Points, in no order, along strands that fork, close into loops and pass close to each other.
In the rows, 128 means zero.
Two points are linked if the straight distance between their rows is under 132. Some points are linked to none.
lotu: [ 98 112 117 138 146 139 125  92 123 155 108 109 169 116 152  85 156 103
 116  93 102 183 141 113 154  95 104 113 132 139 139 130  95 133 120  83
 188 152]
pegu: [106 154 107 139 149 126  71  88 130 187 100 128 174 114 161 147 112 168
 106 105  92 147 125 127 144 127 138 126 124 119 157 120  88 166 132 118
 142 121]
fege: [111 103 124 133 148  88  99 118 144 111 135  93 116 151 112  84 144 124
  91 122 120 126 105 117 152 104  71 128 118 139 147 123 101 115 116 131
 184 167]
Fad: [138  94 151 125 124 116 172 167 110 127 127  99  97 133  97  96 126 135
 136 145  96 125 151 127 125 139 113  95 136 167 123 118 158 120 119 118
 168 162]
vefon: [195 143 121  74 127 150 117 141 135 112 124 164  28 128 156 147 118 102
 160 125 171 111 136 147  50 156 126 133 106 126 126 107 185 127 170 135
  60  98]
pavod: [174 128 164  94 113 126 197 171 117 111 132 135  52 148 108 159 110 140
 154 164 129  83 151 134  93 159 129  84 152 148  78 121 203  91 145 148
 107  96]
Nuz: [128  82 160 137 136 108 187 201 122  77 135 100 118 139  84  81 138 115
 130 156 131 133 150 139 139 175 130 127 162 174 118 124 146 109 107 128
 175 176]
Patat: [103 150 121 108 140  99  97  95 118  89 153 129 150 153 100 155 109 165
  17  67 157 145  78 104 203  92  81 141 180  63  86 143 121 137 169 120
 164 122]
bip: [142  99 145 107 126 109 146 143 114 136  98  76  93 119 108 110 110 162
 129 149  73 121 130 123 129 127 114  94 123 140 121 126 163 121 119 132
 163 165]
soval: [115 114 133 126  98 171 155 109 116 170 119 104 109  95  92 168 131 112
 102 113  97 122  96 120 164 113 116  79 128 110 140 127 158 118 143 128
 128 101]
Mon: [109 112 127 134 141 111 114 126 145 144 145 117 116 151 116  89 148  90
 129 118 113 143 144 121 119 121 119 130 109 152 156 120 110 143 117 125
 138 148]
zol: [168 123 118  93 129 120 124 133 123  76 103  99 122  96 122 150  99 160
 108 177 114  89  61 163 164 161  67 137 139  53 162 138 158  60 104 152
 155 127]
Gari: [ 96 150 119  90 139 117  96  97 135 130 146 126 137 116 116 186 117 195
  36  82 134 156  80 123 202 107 111 130 176  73 121 122 118 149 178 118
 147 112]
lemup: [163 111 133 148 130 118 143 150 105  84 102 112 161 129 112 100 117 116
 131 166 122 108 132 132 147 152  81 142 138 116 145 153 168  81  90 145
 180 152]
Zovil: [172 150 123 125 123 122 101 130 148 146 124 168  73 110 206  83 104 117
 203 112  90 138 175 147  65 108 158 121  80 129  96  98  89 151 152 135
  81 135]
gafo: [153 116 141 136 169 122  80 188 121 138 101 120 182 157 153 117 136 165
 144 173 158 120 130 134  97 133 138 185 120 121 132 102 160 189  99 147
 129 185]
pumag: [178 119 140 110 104 125 126 179 128 129  88 130 110 146 161 134 114 133
 157 152 126 141 143 163  52 105  95 127  68 100 119 106 204 123 130 140
 129 125]
kar: [112 108 110 153 122  98 142 140 149  89 175 136 144 165  71 107 140  62
  97 140 201 109 140 105 149 154 131 155 107 159 162 173 100 118 112 153
 131 102]
Deko: [156 118 159  99 124 113 192 183 124 120 117 107  60 138 104 161 103 148
 153 168 116  85 135 138  84 168 157 108 146 157  89 120 194 121 131 153
 125 126]
tepe: [107 117 132 150 166  97 112 118 130 103 137 102 155 151 102 108 139 123
  65 113 145 113  99 105 183 124  77 131 144 127 144 141 116 107 122 127
 188 161]
Peku: [173  84  95 142  76 151 147 126 128  94 126 165 124 130  92 124 132  82
 145 158 162 113 133 144 131 118  53  99  94  94 129 157 143  44 132 166
 114  68]
zul: [163  97 140 168 128 122 123 182 125  60  96 139 202 140 158  99 159 136
 126 184 175 123 142 129  96 112  98 179 132 122 143 149 167 109  78 129
 152 175]
sete: [159  86 113 184 115 136 122 160 105  87 114 175 240 137 125 127 178  91
 135 156 196 150 179 113  92 127 117 158 115 154 159 176 132 111 126 115
 117 137]
baki: [173 161 136 132 146 129 119 105 125 161 103 159  30  98 166 145 112 131
 173 123  95 105 113 161  69 141 193 127 129 146 105 117 118 149 152 109
  52 119]
kug: [103 126 105 143 110 124 152 129 153 105 191 150 135 164  76 113 149  45
 120 109 210 132 148  88 136 129 133 150 100 149 152 176 107 134 124 148
 115  79]
vunus: [ 94 124 102 117 141 102  74 115 138 150  86  99 105  95 181 117 108 194
 134 151  52 141 138 113 159 126 130 113 108 149 137 117  89 142 155 138
 138 150]
vipi: [178 151 121 108 145 125  91 128 140 138 105 164  31  95 197 121 101 141
 182 118 102 115 119 168  66 133 181 142  92 125 112 106 104 147 152 120
  57 120]
daz: [123 113 113 100 147  94  56 119 134 123 105  98  97 126 149 150 127 179
  93 142 111 127  96 146 129 121  87 137  97 111 161 106 121 117 131 141
 143 142]
tas: [100 159 133 160 130 131 122  73 148 156 117 159 181 108 174  80 102 132
 178  92 128 197 140 121 149 121 166 127 120 151 138 113  41 153 109 110
 139 140]
muzo: [ 84 156 109 140 102 145 153 103 153 139 196 144 132 173  93  89 136  39
 120  89 180 149 140 108 128 107 136 152 113 139 140 145 100 154 105 121
 114  92]
tetu: [161  84  88 169  87 140 127 130 101 113 128 181 252 142 120 160 160 100
 135 143 212 132 161 115 117 116 142 146 103 157 143 198 123 120 136 125
 111  95]
bukos: [162 119 133 172 152 111  87 148 119  52  90 130 218 138 165 130 136 162
  92 181 168  88 113 106 111 109  78 172 138 101 144 157 151  79  85 138
 147 164]
gofo: [135 105 124 177 126 169 124 160 101 121 111 169 230 126 126 113 184  87
 138 124 169 167 178 116  91 115 106 170 136 141 155 144 144 120 130 105
 129 139]
nimo: [ 84 157 107 130 138 121  96  95 150 155  74 131 103  71 180 140  93 183
 167 141  52 143 137 110 155 142 155 105 106 132 142 128  63 121 158 144
 118 112]
viruz: [123 112 123 146 146 119 113 135 154 123 148 151 125 118 179  51 143 118
 193 117  98 192 171 141 114 121 149 134 109 146 120  91  55 171 129 124
 102 178]
kedug: [137 152 135 137 153 143 127  85 129 185 101 151  73  91 141 169 117 131
 160 119  91 106  98 146  98 135 199 119 132 140 124 116 108 137 139 110
  68 102]
lef: [186 161 136  96 118 149 124 134 140 115 166 166  34 147 145 119 124  86
 150  99 150 111 177 144  61 124 115  97 110 138 110 111 171 123 179 131
  72  98]
tal: [160 112 134  80 125 145 134 139 139 126 116 133  32 122 122 161 118 115
 146 140 131  96 117 133  83 166 149 130 115 136 132 113 177 119 150 127
  74 101]
zodu: [ 95 170 139 124 136 149 135  65 124 179 126 137  96  88 142 190 109 156
 149 110 103 117  62 145 136 128 212 123 152 125 123 129  88 135 122 114
  83  86]
zokeg: [129 135 120 142 158 135  66 120 118 187  95 119 158 126 150 145 126 153
 128 132  96 117 127 135 107 141 138 147 122 129 157 113 115 166 121 118
 109 132]
rem: [169 139 122 105 127 123 116 183 144 156  98 140 102 148 197 118 106 141
 183 132 123 153 160 169  55 102 147 117  67 115  98  93 174 168 151 143
 114 151]
Zusi: [ 57 152 130 119 120 116 181 107 130 143 158  78 145 121  98 139 149 147
  81 106 109 130 108  89 198 104 149 108 177 160 109 136  91 154 118  88
 169 158]
lugog: [ 68 158 122 127 156  99 134 105 142 121 167  99 156 143 104 122 129 158
  47  88 134 139 109  93 213 116 126 127 183 158 102 140  90 159 135  82
 187 161]
sesaf: [119 139 127 141 115 132 130  89 151 163 159 166 113 141 148  89 127  58
 163  75 118 159 164 138  91  97 156 119  82 131 137 110  66 143 127 112
 114 106]
seve: [ 75 167 131 115 111 153 185  91  98 152 163 110 144 117  95 213 141 136
 131 123 150  70  87 111 159 139 204 139 191 125  96 145 137 134 128 147
  76 105]
nad: [171 108 134 114 103 137 137 162  97 109  97 133 121 142 117 132 109 126
 152 166 135 123 137 156  91 135  90 123  94  97 122 132 199  89 119 154
 135 108]
kini: [ 81 115 130 101  88 176 133 116 145 160 128 129 107  91 115 179 133 125
  92 117 144 115  57 131 185 131 124 110 131  92 170 127 156 127 146 129
 102  81]
vele: [170 113 131 102 116 136 145 151 100 103  79 101 108 105 111 149  91 150
 137 182 105 102  97 160 134 159  93 119 109  82 128 137 198  84 107 157
 147 116]
lege: [ 83 175 130 139 133 151 108  75 115 153 153 128 220 135 150 116 126 143
 107  82 136 161 126 109 162 127 146 149 167 121 131 129 102 171  86  86
 159 128]
som: [ 99 152 128 137 153  95 116 103 134  93 160 112 163 153  96 134 113 142
  24  74 166 122  91  96 218  91  84 131 166 108 105 153 120 120 143 111
 192 141]
suso: [158  99 124 140 102 105 175 156 141  62 181 156  98 163  77  89 132  69
 140 165 159 107 176 127 134 163 103 103 110 149 104 163 141  74 125 147
 135  84]
kas: [106 148 124 140 111 144 142  99 157 155 176 153 145 163 123  93 144  38
 138  81 150 164 150 124 102 101 135 146 112 122 150 123  84 154 116 113
 109  98]
Poza: [175  96 114 119  77 142 133 139 128  93 114 152 128 137 119 124 135 101
 155 168 152 120 122 152  83 110  56 134  81  83 134 138 170  57 128 158
 110  86]
Kuzo: [131 111 134 102 142 109 102 117 135 119 110  83  93  94 107 162 123 185
  68 136  93 114  64 139 180 126  82 111 132 104 158 120 127  96 151 134
 157 133]
tel: [140 116 125 125 175  97  29 117 126 114  90 125 155 125 170 155 134 207
  60 145 124 129  92 132 108  94  59 157 125  91 138 107 138 119 135 130
 150 154]
poz: [ 98 126 128 110 100 164 147  91 119 187 103 106 102  85 126 184 130 130
 121 103  69 134 102 112 149 102 151  76 135 109 131 125 130 134 135 124
 118  93]
Sepap: [182 161 128 114 138 133 121 165 140 145 131 167  77 133 201  94 103 145
 191 110 109 144 184 169  64 115 158 105  95 122  73  87 153 171 164 131
  97 158]
pomem: [160  87 119 133  84 139 174 142 135  85 146 157  85 143  74 127 119  83
 139 165 149 105 138 140 144 150  93  79 112 123 107 152 151  56 138 164
 119  64]
zag: [ 95 176 136 147 102 177 129  79 107 151 168 138 215 139 128 104 122 110
 138  88 148 145 129 119 137 141 172 174 159 126 129 132  98 169  81  88
 129 117]
givo: [145 115 136 155 161  97  68 140 139  84  92 120 181 135 174 127 130 181
  82 162 151 104  95 121  96  87  72 172 131  96 136 128 150  98  90 135
 159 176]
vova: [112 154 123 168 131 179 140 128 106 167 139 153 215 141 121 110 140  86
 154  89 149 155 159 125 116 141 168 176 149 143 146 141 125 166 108  92
 116 119]
Kibep: [136 134 127 145 138 110 103 131 157 133 120 166 112 104 197  51 112 127
 208 136  91 169 181 140 111 122 162 130  93 131 104 105  59 160 137 145
  90 157]
gog: [ 78 138 114  96 109 154 140  86 144 173 107 111  89  71 149 188 124 166
 124 111  70 137  89 122 175 109 159  78 124 109 132 115  87 127 157 126
 123 104]
Mup: [123  81 138 152 130 115 186 182 114  51 154 117 126 152  68  82 143  82
 120 151 157 134 156 136 153 178 122 132 161 183 126 143 125  92 112 136
 164 161]
Gufos: [158 102 145 137 158 128 125 196 111 137 111 121 154 139 122 106 132 145
 168 149 133 127 158 137 111 166 155 155 140 146 123 107 172 179 105 133
 127 185]
rufed: [136 104 135 133 139 124 128 162 142 118 159 133 111 149 138  60 159 100
 162 114 126 168 168 141  85 131 131 129 121 140 122  89 120 164 120 123
 115 176]
Pada: [ 72 175 111 112 120 133 111  74 163 157  97 127 116  73 173 160  97 184
 134 114  67 152 112 112 184 121 164 100 119 117 139 130  52 126 158 139
 134  93]
Bovup: [135  94 129 147 116  96 178 163 136  60 176 143 119 158  61  83 142  57
 132 154 173 129 172 124 143 165 119 125 122 167 128 164 125  82 119 140
 145 117]
Gevi: [ 75 142 119 136 158 135 113  80 137 139 131 109 188 128 167  91 150 121
  97  79 126 180 125 107 176 106 122 131 157 141 128 121  85 163 109  79
 191 140]
Romak: [154 115 152 139 140 124 149 181 106 130 114 118 116 138 100 144 109 145
 147 167 123  78 152 123 104 185 178 137 145 156 109 128 183 152 118 148
 114 149]
bod: [152 126 136 110 101 156 135 130 131 141 149 149  48 154 105 117 129  85
 148 115 117 121 165 130  95 122 102  74 104 139 112 111 162  98 157 135
 102  88]
piv: [ 99 160 110 113 156 123  76  91 129 163 124 115 152 112 139 176 117 193
  69  98 108 151  94 127 170 120 129 118 158  99 143 125 106 164 156 116
 144 109]
fifo: [ 69 187 148 110 124 131 159  65 109 167 161 107 128 108 118 208 132 169
 137 110 107 102  59 138 153 123 200 122 184 117  92 116  93 139 113 124
  82 109]
Vip: [137 102 140 104 106 135 148 123 137 133 139 117  39 134  92 144 124  95
 127 132 112 110 126 127 107 134 126  97 106 134 128 113 153 105 150 137
 105  98]
Kulit: [138 125 133 143 149 121  67 158 121 141 104 120 169 150 151 129 147 149
 125 163 147 117 135 125  76 125 114 180 110 122 155 102 139 160 101 134
 114 152]
kugad: [140 125 127 169 140 165 126 159 105 153 132 166 202 138 126 102 162  80
 162 101 150 157 182 133  79 147 133 168 136 133 151 126 133 153 134 106
 105 142]
Zaz: [ 61 158 140 107 114 112 198 120 104 128 178  71 162 132  74 174 156 153
  89 111 139  87 112  88 197 114 158 127 191 149  99 149 107 148 114 117
 150 152]
Koni: [149 107 146 106 129 106 131 130 119 127 101  56  96  90 104 131 107 173
 105 159  76 100  91 127 156 136  93  92 133 126 137 129 146  97 121 134
 173 152]
sepin: [ 61 164 134 115 106 127 203 108 104 143 180  87 154 139  68 197 150 131
 125 121 148  80  99  95 174 125 184 131 186 145  95 146 114 134 114 143
 102 125]

A fork is a point with three links, a tip a point with one. Leave the first point through the second and follow the links. Name the first fork or tip that comes.
pegu / zokeg -> pavod
kini / soval -> vunus
zul / bukos -> Bovup
Zovil / Kibep -> som
zag / vova -> tetu
Fad / bip -> zul
vunus / nimo -> kini
fege / Mon -> Zovil
Bovup / kar -> sesaf

A piece is two or more points that can be reached from each other along the links. Count, over all rows, the pieces, the separate loops (a circle has one, a figure eight two, a Y none), the forks (points with three links) and the tips (points with one).
pieces -> 4
loops -> 2
forks -> 4
tips -> 8
